A landscape with many valleys, sampled at points; each row gives a point and its height.
From any point a ball takes the steepest step (drop divided by distance) to one of its 2 nearest points. It stops when none of these is lower. Distance is the straight distance between rows; heights are no part of it.
papov: [-18  -9  13 -46   0 -11  -9  50   0 -14 -15  13 -16 -11  -3 -27  -5   8
  26   1 -25  16]  height 5.86
Bib: [-11   5   9 -32  -8  22  -4  23  20  20  22 -14  16  -2  -3 -13   9   7
 -15  17 -14  18]  height 1.92
Sibu: [  9  16  14 -25   0  -1 -26   7   7   5  -6  -4  37 -14  -4 -21  33  -8
  22  17   5  41]  height 2.12
rozo: [ -4   8   8 -16  13 -15  -8  -1  -5  24 -15 -16  11  16  22  -2 -20 -20
  16  14  -8  28]  height 1.57
pimab: [-38   5  32   7  -6  -8  27  17 -20   5   9   6   7  19  26   2 -45 -25
   1  21 -25  -1]  height 4.14
gesog: [-13  -3 -10 -23  46   4 -21   1   9 -21  13  27 -29   9  14  10   2  34
 -37 -10 -28  -8]  height 3.31
bigi: [ -9 -18 -17 -27  20  19 -26   0  15 -10  -2   2 -43   9  -2  22  -8  37
 -25   2 -35 -12]  height 3.65
fif: [ 10  47  -8  -9  14   7 -14 -49 -16   5 -10  -8  -3 -18  13  -9  23  -5
  -1  -1  20  18]  height 3.06
kulur: [ 13  24   3 -35   1 -14  -9 -19 -18  22 -27   0   9  14  45 -22   0 -18
  25   7  -6  20]  height 1.89
dabip: [ -6   5  -9  -8 -14  -1  19 -15  30   6  39  25  15  27   3 -25  -8 -12
 -24 -11 -13   3]  height 1.21
tikit: [ 20  -3 -12  19 -27  15  18 -45 -19 -13 -14  14   7   8   7 -28  22 -20
   6   5  16 -15]  height 2.43
dera: [ 41   9  10 -28  22 -21 -13 -14 -26  26 -11  21  10  -3  -4 -24  16   8
  32 -25   6  30]  height 2.09
pef: [ -2  -6  25  17 -27  10  -4  36  19   5  27 -31   8 -29  -3  16  -5 -15
  17  -9  16   0]  height 2.60
Fira: [ 23 -40  19  19 -15   8   2  26   9  14  36 -13  10  -7 -29  23   8  22
   1  -4 -28 -31]  height 4.81
mif: [-24  10  -4  16   4  -2   6 -10 -41 -30 -46   2   0  -2  -2  20  22  -3
  12  31   4  11]  height 2.13
soni: [  6  18  -1  40  -8  -1  23 -17  22  -6  10  -9  31  -8   1 -25 -17 -19
  -1  -1  35  10]  height 2.42
gal: [ 17 -18  -1 -33 -10  26 -12  24  33  -6   1  -3 -15  -9   9  13  33   0
  22  11  14 -12]  height 3.21
Fosi: [-29   4  29  28   4 -13  -4   5   8 -24 -17 -34 -28 -20 -49  11 -31  17
   6 -12   5   4]  height 6.40
vinid: [-27  -6  20  14 -39   1   0 -15  31  11  -6 -20 -12  23 -14   4 -33 -28
  -6  15  -6 -16]  height 5.56
Dagi: [-17 -13  29  23 -18  -3 -15  25  12 -22 -19 -22  -2 -33 -40   3  -7   7
  35   3   1  -2]  height 6.19
Ren: [ 17  17 -25 -32   4   0 -23  -5  36  -1 -21   6 -38 -11  10 -21  25  19
  19  -3  21 -10]  height 3.93
fuf: [ 13 -14  16 -17   4 -13  -6  39  40  -6  38  13   7 -15 -16 -15  -5  -5
  13 -26  10   6]  height 3.41
ser: [ -8  -6  -7  31  13 -24  13  14 -26   7   3  -8   0  11   1  51 -20  -1
 -40   2   3  -6]  height 4.10
dad: [-14  36   3  19   1  -9  -8 -50   7  -9 -30 -13  20   8  -2  11  -9 -27
   9  24  16  16]  height 2.59
savuk: [-16 -18  15  23 -27  10   2 -31  35   0 -11 -20 -12  19 -48  11  -2  -9
 -21  21   0 -20]  height 5.34
mapa: [ -1 -37  -2  -4   4 -16 -10  13 -28  19 -19  -5 -12  32   0  25 -37   0
   4  -8 -27   3]  height 3.77
tep: [  6  30 -20  10  30 -27  14  -5  -5   1  11  -5  -2 -12  27  20 -10  -2
 -24 -22  19   8]  height 3.12
Megaf: [ 38  15   3 -29 -13 -20 -21  -8  -9  18 -21  18  10  -6  34 -38   9 -13
  39 -19  18   8]  height 1.75
Lel: [ 21   2  -4 -16  11  11   7 -48   0   9   1  11   1  10 -11  -3  38  17
 -15   9  -6  -1]  height 3.44
luvil: [-11   2  -9  20 -44  19  -2  19  44 -10   6 -17  -5 -10  13  -9 -10 -22
  18  20  32 -23]  height 2.61
gamul: [-23 -11  33  27  -8   7  19  14  -2   7  36  -1  29   2 -36  -7 -21   3
 -21  -5 -16   1]  height 4.50
Riko: [ 16   0  17  13 -17   3 -17  10  38   3  16 -18  23  -9 -10   9   8 -33
  21   9  41  15]  height 2.15
sek: [  6 -31  17  26 -17  21  16  30   1   9  37  -4  32 -17 -33  -5  -3   8
  -3   9 -11 -16]  height 4.65
dorub: [-26 -15  39  14 -10  12   0  30 -26  14   4 -29   6 -14 -32  12   0  28
   0  10 -42  -4]  height 5.15
Zasa: [ -7  13  15   3  25 -18   9   3 -38   0 -32  -6  31   0  24   4  -6 -20
  30  19  -8  31]  height 1.43
Paba: [ -5 -17   1  -8 -26  43  -1  20  28 -12   7 -11 -10  -5  19   8  21 -23
  36  19  26  -8]  height 2.90
bebog: [ 37  -5 -26  17  14 -20  10 -42 -28  16 -14  -1  -6  38  -3  26  -5 -14
  -4 -13  19   0]  height 3.05
Mezal: [ 15  -5  -9  30 -26   2  19 -18  14   4   0   5  30  18  -3 -27  -2 -26
   6   8  25  -6]  height 2.07
Kof: [ 36  11  10 -30  29 -19  -1 -38 -26  14  14  39   9   7  -2  -6  27   7
   1 -41  -3  16]  height 2.36
sava: [-30  -2  37  27  -1  -1  19   5 -12  -1   3 -11  23   0 -12   0 -33 -16
  -7  11   1   5]  height 4.31
folu: [  5  22   6 -10   2  -1  16 -21 -34 -21  10  15   1 -48  19   0  48   5
 -39  -5  -3 -17]  height 2.86
mez: [ 17   3 -18   8  37 -18   4  13   4   1  20   7   4  -7   5 -11 -30   6
  -7 -39  20  10]  height 3.40
nofeg: [-16 -29  12  14   3  10  -2  37 -26  -1   9  -6 -10 -15 -22  12 -18  33
   3  -3 -43  -9]  height 5.03
zotud: [  4 -30 -25 -12 -11  16  -2  40   2   9  20  24   6  14  20 -20 -11  12
   1 -14 -15 -22]  height 5.32
guvim: [ 17 -31 -18  -1  20 -16  -5  -7 -37  14 -28  -2 -13  40  -6  30 -14   2
   7  -3  -1  11]  height 3.47
lolat: [  6 -23 -26 -25   0  28 -17   0  15  21  -9  -9 -28  18   3  20  10  30
 -20  21 -26 -19]  height 3.89
nenip: [-12  33 -12  13  -3 -11  11   2 -43 -25 -15   3  -4 -42  22   6  39   5
 -24  12  12 -10]  height 2.72
voro: [-13   1 -20 -38  -8   6 -13  25  12   3  -4  30 -21   7  30 -33  -7  14
   9 -19 -12 -17]  height 5.45
dini: [ -8  21 -16  21   4   0 -24 -20   3  -3 -37 -24  13 -13  -7   3 -12  -6
  25  17  28  20]  height 2.14
nalom: [ 22   7 -24 -16  -6   0  -5  13 -23   9 -27   6  -3 -11  26 -33   7  12
  35 -14  21   0]  height 1.42
Nuvop: [ -2  42  -3   8  -3 -12   6 -51 -14  -5 -16  -5   9 -10  30   1   3 -25
  -3   7  18  16]  height 2.88
nole: [-12 -14   1   5   4   6  35  -3 -10 -27   8  30   1  10 -11  -1  14  13
 -24  16 -24 -15]  height 4.71
Zuza: [-17   1   1  11  14  -1 -10  -6  27 -30 -25 -16 -46 -21 -36   3 -15  20
  -6   4   8  -4]  height 6.61
vof: [-12   3 -22  26   3 -50  10  21 -30 -17   1  20 -13   0  -3  39   1  -2
 -39  -6  -3 -20]  height 4.30
Mevo: [-11  15 -27  24  -5  -7  16 -10 -38 -36 -38   1 -23 -12  12  12  29   5
 -10  27  12  -9]  height 2.47
Bev: [-14  10 -17  16 -24  15  -4   7  21  12  -9 -27   5  -8  30 -17 -26 -14
   8  30  23 -12]  height 2.40
rir: [ 29  14 -25  24   0 -12   9 -42   7  18 -12 -17  -9  20  14  -3 -21 -15
   3  -8  35  -8]  height 2.62
kot: [ 23  28  -8 -30  -2  20 -12 -61  -2  19   0   4 -11 -15   2 -22  39  10
 -10  -2   5   1]  height 3.24
tes: [-13  -4  -8  17   6  12  21  -6  10 -15   9  10 -13   6 -17  -4  -9  14
 -31   5   0 -17]  height 4.87
Nol: [ -9  -9   4  25   2   9  13 -40  27   1  10 -14 -14  15 -46  15 -23   4
 -37  -2   8 -20]  height 5.10
pego: [  1  -4  -7  15   9 -37  32  13 -29 -30   0  35  -5   1  -9  17  17  -2
 -16 -10  -8 -15]  height 4.49
Gek: [ -9   5  -3 -21  49 -17 -21  -1  -2   0  28  41   0  26  18   1   2   8
 -28 -35 -24  16]  height 2.91
togi: [  9  -3   1 -15  26 -15  -1 -10  -2  -7  18  56  12  25  -2 -16   6   6
  -9 -40 -18  11]  height 2.65
piver: [-26 -27   5   5  -1 -12   8  22 -32  -2   3  11  -7  33  16  22 -52 -15
   1  -7 -30  -7]  height 3.98
rugos: [-12  16 -10  -6  21  -6  -3 -23  12 -29 -25  -7 -31 -15 -18  -7  10  11
  -7  10  15  10]  height 6.82
Vetu: [-13   5  13 -16   4  12   6  -7  39   8  42   3  15  -2 -14  -7   4   5
 -41  -2 -20  10]  height 1.59
pip: [-16  -9  19  -6 -10  -3 -13  38   4 -15 -20 -11 -10 -10 -15 -14 -20  -2
  22   6  -8   6]  height 6.03
gilo: [ 20  24 -28  22   7 -11  20 -30   7  14  13  -6  -6   6  32  12 -17 -13
 -21 -22  16  -7]  height 2.92
Lokes: [ -4  16   4   6 -12   9 -34   3  15   3 -12 -18  53 -18 -12  11   9 -18
  32  23  25  25]  height 1.56
mibit: [  0 -18  39   0 -10  19   5  30  40 -16  50  -5  -3 -24  -9  15  11 -11
  28 -17   8  -7]  height 2.98
Foma: [-12 -19  48   7 -26 -13 -13  24 -13  12  -1 -23   5   8 -34  20  -3   4
  23  -9 -43   2]  height 5.31
Soz: [ -8 -36 -15  -3  14  20   7  42 -21  -4  14  11  -9  -2   4   0 -19  33
  -2  -1 -22 -21]  height 5.17
vimud: [-26 -18  -1 -34   5  -6 -13  35  13 -27   2  26 -37   3   2 -14 -18  13
   2 -10 -34  -8]  height 5.65
bom: [ -9  16 -13  -6  -8  25  -2  12  10  28   3 -35  15 -10  24 -12  -6   5
 -10  23  14  13]  height 2.18
mel: [  9  -2  -7  -9  17  13   6 -31 -14  26   2 -15   3  17  -9  18  21  15
 -31  13   7  18]  height 3.67
Lar: [ 14  12 -14 -26  -2   3 -28   6  41   7  -1  -8 -18  -8   9  -3  27  -7
  18   7  24   7]  height 3.58
dusol: [-19  12  -2   8   6   1  -9   7 -47 -16 -48  -3  14   3  14   4  -7 -11
  30  29  -3  18]  height 1.78
kavi: [ -6  -8 -13   2  26   0   5   6 -22  17   5 -16  -4  17  10  47  -1  11
 -36   1 -11  13]  height 3.91
bok: [ 26 -30  31   0 -12  28   4  31  13   3  37 -20  -2  -6  -7  52  30  22
  25 -12 -29 -27]  height 5.00
naboz: [ 20   5 -11   5 -18  14  24 -27  -8 -11  13  21   3  -7  13 -38  13  -6
 -10 -28  12 -27]  height 2.63
lere: [ 27  -9  -8 -20  31 -22 -26  27  16  17  23  18  10  -3  -4 -14  -8  10
   6 -39   4  10]  height 3.68
Sel: [ -5  26  -8 -15   0  18  21 -18 -11 -12  15  19  -2 -16  25 -24  19   9
 -22 -14  -6 -10]  height 2.78
gupes: [ 14  -5   0   8 -38   1  20 -13  33  20  23   8  28  31  -4 -22   9 -29
 -10   7   8  -2]  height 1.67
doz: [ 31  -7 -25  -6  -9  -1  -7  -8 -29   7 -47   4   2   8   1 -18  14  -1
  41  15  14  -3]  height 1.84

Where does a ball stop that starts at each point below?
vof => Lokes
Fira => rir
bigi => nalom
piver => rir
Dagi => nofeg
Ren => dabip
savuk => Lokes
Lar => dabip
lere => rir
fif => Lokes
folu => Zasa
Sel => dabip
